Each row is a point on a tangle of strands that fork and nearly touch. The rows are in no order.
In the rows, zero is written as 128.
Points whose rows are less than 102 apart are linked; no others are. Some points are linked to none.
k_44: [126 115  47 141 143 130  93 136 157  96 151 101 146 114  77 117  79 148
 130 187]
k_809: [ 98 162 139 147 122 159  92 141  71 110 136 149 153  92 116 103 111 149
  89 189]
k_478: [ 83 152  84 157 125 184  93 100 107 116 169  87 179 144 146 137 116 189
 101 153]
k_901: [110 147  64 140 125 141  44 145  85 122 137  99 160 107 127 119 108 161
 114 145]
k_428: [150  91 118 152 106 147 176 131 205 174 104 224 126 114 116 130 152 122
 148  96]
k_958: [ 90 163 142 127 105 181  88 151  46 133 131 156 140 143 127 110 128 141
 128 161]
k_695: [120 155 104 127 103  99  82 181 119 109 149  84 109 131 129  83 106 123
 166 157]
k_405: [111 134 177  98 112 173 138 142  77 155  99 158 114 149 178 109 166  94
 106 131]
k_215: [131 114 109  88 143 148  85 131  87 115 119  88 126 149 149 132 121  97
 158 147]
k_593: [138 156 139 108 141  70 132 133 192 156 129 161 143 113  78 152 120 179
 130 107]
k_283: [ 73 166  92 152 130 178  99 119  83 100 135 115 182 139 157 119 107 177
 149 189]
k_49: [129 152  77 132 113 107  56 169 110 116 141 104 131  85 120  79 100 133
 127 172]
k_836: [144 127 151 120 155 146 141 152 114 152 122  88  92 149 189  81 154  94
 126 128]
k_487: [127  65 164 101 127 124 164 170 136 143 114 121 156 113 161 156 171  95
 109 117]
k_430: [118 121 178  83 104 107 160 150 134 143  99 140 164 116 167 170 167 139
 115  82]
k_301: [123 184 176 106 116 142 160 114  95 157  97 164  94 144 193 124 141  95
 119  96]
k_266: [148  58  63 159 137 187 142 145 157 125 133 134 141 143  80 123 163 114
 166 132]
k_790: [140  45 118 173 142 137 168 145 172 141 168 149 140 139 109 114 161 136
  95 110]
k_797: [122  93  68 113 117 156 103 168 153 160 139  89 156 140  89 120 140 126
 176 109]
k_814: [ 75 183  79 133 115 166 104 121  82 120  97 128 136 142 170  90 104 157
 183 181]
k_748: [ 93 192  85  97  97 145  89 141 101 136 101  93 120 150 178 116 109 135
 187 105]
k_143: [139  75  99 170 125 119 118 132 149 112 177 143 125 118  69  96 127 126
 164 154]
k_846: [177 138  97 157 125  92 137 122 187 166 105 189 145  96  74 153 150 157
 182  90]
k_983: [139 138  57 194 137 134  98 111 151 102 169  76 147 128  61 130  92 141
  98 151]
k_84: [105 135  64 149 135 131  93 142 163 128 144  76 171 123 114 119 112 182
 157 103]
k_505: [113 192 142 122 119 195 145  82  70 126 117 103  61 146 165 129 106  72
 117 143]
k_246: [138  95  62 189 127 158 131 107 154 117 166  84 129 142  59 130 135 138
 105 122]
k_864: [163 100  97 132 109 133 145 147 139 111 131 112  62 150 113 112 135  56
 179 127]
k_297: [137 116 155 120 124  95 137 138 145 159 114 145 182  99 138 185 165 162
  96  63]
k_315: [121 122 116  83 133 118  82 130 123  83 173 126 157 134 109 125 115  97
 119 154]
k_922: [106 151 172 106 101 116 116 148  94 114 145 104  87 123 157  95 123 111
 128 144]
k_319: [126  73 112 144 146 149 143 145 143 137 167 114 152 136 154 108 173 139
  95 128]
k_470: [117 123 185 126 129 107 107 116  84 115 126 148 138  86 140 130 128 141
 100 121]
k_265: [133  85 171 153 148  86 128 125 125 101 141 135 140  89 107 137 134 152
 111 122]
k_851: [117  90 144 123 151 143 122 153 114 143 153 108 130 149 175  94 151 127
 136 141]
k_228: [139  86 149 127 135  91 136 129 138  86 138 113 114 104 114 115 140 121
 149 147]
k_843: [152  86 122 199 102 153 192  80 189 150 151 161 109 136  69 147 135 130
  86  96]
k_975: [126  61 113  85 112 152 122 172 133 139 142  88 141 143 110 119 158 106
 130 129]
k_145: [117 111 140 124 144 172 117 124  91  92 154 121 189 133 141 145 145 123
 119 143]
k_371: [136 148 125 131 124  96 107 108  98  92 119  75  68 113 165 113  78  80
 125 184]
k_277: [154 128 144 131 138  74 134 118 119  84 107 100  74 107 147 116 112  91
 140 145]
k_565: [121 163 168  89 145  68 136 127 168 146  99 139 133 118 136 132 117 166
 145 107]
k_16: [144  72 145  95 137 122 148 153 160 149 125 127 142 142 117 119 155  76
 127 119]
k_307: [113 184 173  83 114 133 149 119 105 164  76 187 140 137 185 151 139 138
 132  98]
k_968: [139  63 115 169 150 125 156 110 172 122 164 186 125 138  89 116 128 128
 129 131]
k_932: [135 174 107 130 128 139 110 145  99 110 158  67  56 162 172 118 103  87
 133 131]
k_911: [155 124 161 124 167 116 148 130 130 162 109  92  59 147 156 102 109  84
 132 126]
k_897: [124 121  83  86 124 148  71 157 110 124 116  83 156 132 112 135 137 122
 174 112]
k_239: [128 126 201  88 163 132 153 113 111 132  95 130 134 139 175 150 124 124
 146 130]
k_247: [149 116 112 123 129  85 153 144 184 148 120 146 174 119  97 186 178 165
 125  63]
k_262: [152  93 108 127 160  79 119  90 159  94 129 177 125  98  85 121 114 135
  98 144]
k_653: [131 137 155  77 147 105 104 122 122  88 120 140 132 130 125 125 107 108
 108 162]
k_320: [105 110 158 149 125 165 154 126  99 136 150 134 156 126 145 139 161 168
  41 107]
k_949: [106 163 195 134 113 113 129 119  80 108 108 153  94  96 165 113 101 128
 127 158]
k_393: [116 103  94 151 144 153  81 122 100 134 159  86 158 114  95 124 118 153
 107 134]
k_954: [148 178 135  83 103  90 156 136 151 183  77 104  98 148 177 179 140 123
 147  72]
k_390: [126  61 139 123 126  95 175 145 168 165 136 159 120 131 128 121 160 157
 111  93]
k_151: [100 165 160 141 113 173 153 103  55 140  96 180 102 147 156 106 119  79
 151 168]
k_527: [ 86 175 175 106 135 132 129  96 120  94 132 177 182 109 142 145  96 137
  95 167]
k_362: [175 143 119 129 142  43 125 136 158 149  82 155  89 122 110 156 107 153
 188 105]
k_136: [101 190 170 109 127 122 148  95 106 125  89 206 167 126 148 150 117 142
 127 147]
k_584: [166 106 113 138 140  90 134 102 171 132 103 203 116 100  69 144 129 144
 143 106]
k_933: [131 101 108 148 127 113  96 167 126 132 162  98 106 137  91 108 108 113
 178 150]
k_795: [123 164 162 127 159 115 133  93 133  98 135 155 186 113 130 160 118 155
  68 115]
k_985: [125 175 169  73 138  76 103 112 111 116  83 165 123 111 144 161  87 123
 117 140]
k_275: [140 120 174  81 115  98 174 150 162 147  81 115 111 137 171 166 148 113
 142  86]
k_335: [158  73 147 153 112 125 181 168 180 145 120 197 105 127 105 107 162 102
 155 107]
k_779: [138  96 115 198 119 144 156  87 158 115 165 101 116 143  37 139  95 125
  78 136]
k_336: [103 112 135 118 149 172  91 129  88 137 126  90 140 112 126  99 115 165
 134 164]
k_316: [ 88 130 160 130 129 161 132 114 104 120 165 134 142 138 140 111 126 179
  72 153]
k_461: [125  94 143  96 129 124 130 130 138 106 164 144 152 145 103 150 150 131
  79 103]
k_122: [140 109 136 176 138 126 152  99 152 108 186  92 157 136 108 129 146 126
  58 106]
k_908: [ 96 191  96 137  87 160  93 127  63 117  94 109 107 120 170 111  77 114
 159 200]
k_67: [149  83 157 133 120  79 179 119 176 117 122 132  84 124 121 110 139 116
 165 115]
k_798: [142 159 135  79  96  75 131 152 152 172  91 115 113 138 143 160 139 178
 164  99]
k_921: [163 149  85 125 112  76 128 140 186 169 127 137 168 111 100 161 178 176
 172  85]
k_986: [149  56 103 145 107 164 148 132 143 127 133 163  92 140 100 107 145  87
 185 141]
k_326: [129 144 151 167 148 134 149  78 124  91 161 110 166 136 141 163 119 146
  41 112]
k_742: [136 185 174 120 136 149 161 105  94 133 109 105  70 126 180 139 123  78
 108 110]
k_965: [152 127  90 136 121 136 113 162 102 139 138  63  64 160 133 117 125  67
 165 112]
k_427: [157 178 174 120 167  99 148 106 136 153  80 109  63 124 170 117 112  94
 128  98]
k_785: [140 105  90 125 166 107 104 108 155  89 147 131 145 115  80 110  86 141
  77 186]
k_753: [134 108 146  59 133 123 120 121 115 102 121 123 106 163 147 120 133  90
 128 133]
k_11: [ 89 155 157 148 117 180 129 105  51 122 117 198 148 120 128 121 138 106
 131 165]
k_52: [ 78 148  74 141 123 165  95 134 121 131 152  89 187 134 159 112 135 194
 142 112]
k_193: [112 191  95 131 110 165 110 158  92 119 125  66  92 176 190 143  98 107
 180 113]
k_707: [163 137 119 166 155 103 156  76 189 130 128 147 154 122  74 156 138 138
  72  78]
k_914: [139 118 151 140 140 127 143 112 126 150 135 140 170 122 137 158 168 157
  38  67]
k_961: [ 97 164 117 110  93 144  86 166  92 118 147  98 120 143 157  89 132 135
 159 134]
k_24: [159  99 125 186 120 151 162  86 158 108 156 162 125 113  24 156 111 117
  91 118]
k_995: [ 91 202 129 134  97 188 131 114  73 120 115  83  86 138 159 118  95  89
 161 174]
k_575: [116 153 137 118 147 146  86 143  80 106 105 110 126 113 143  89  99 137
 131 188]
k_103: [155 133 148  96 144  52 154 120 173 125  98 138  89 130 125 135 116 125
 165 113]
k_571: [157 107 111 175 122 138 184 106 207 177 121 196 132 117  81 155 148 151
 111  85]
k_254: [158  96 119  98 113  75 153 135 183 182  95 171 126 127 126 167 150 109
 163  78]

A fork is a point with three links, a tip a point with one. Leave the first point through the second and follow the links. Name the first fork or tip that comes.
k_151; k_11 -> k_695
k_262; k_785 -> k_335
k_335; k_428 -> k_297

A fork is a point with three links. Follow the links from the first point to the second and name the forks in between, in order.
k_49; k_427 -> k_695 > k_790
k_933; k_136 -> k_790 > k_742 > k_301
k_393; k_247 -> k_695 > k_961 > k_228 > k_103 > k_565 > k_430 > k_297
k_843; k_985 -> k_297 > k_430 > k_653

Follow the links from the first point to the second, and from the first to the third. Name the last point that the two ways share.
k_393; k_975; k_846 -> k_430
k_846; k_809; k_932 -> k_961
k_371; k_136; k_975 -> k_228
k_965; k_779; k_316 -> k_297
k_478; k_336; k_593 -> k_695
k_16; k_571; k_277 -> k_430
k_301; k_932; k_470 -> k_961
k_785; k_748; k_316 -> k_297
k_24; k_371; k_470 -> k_228
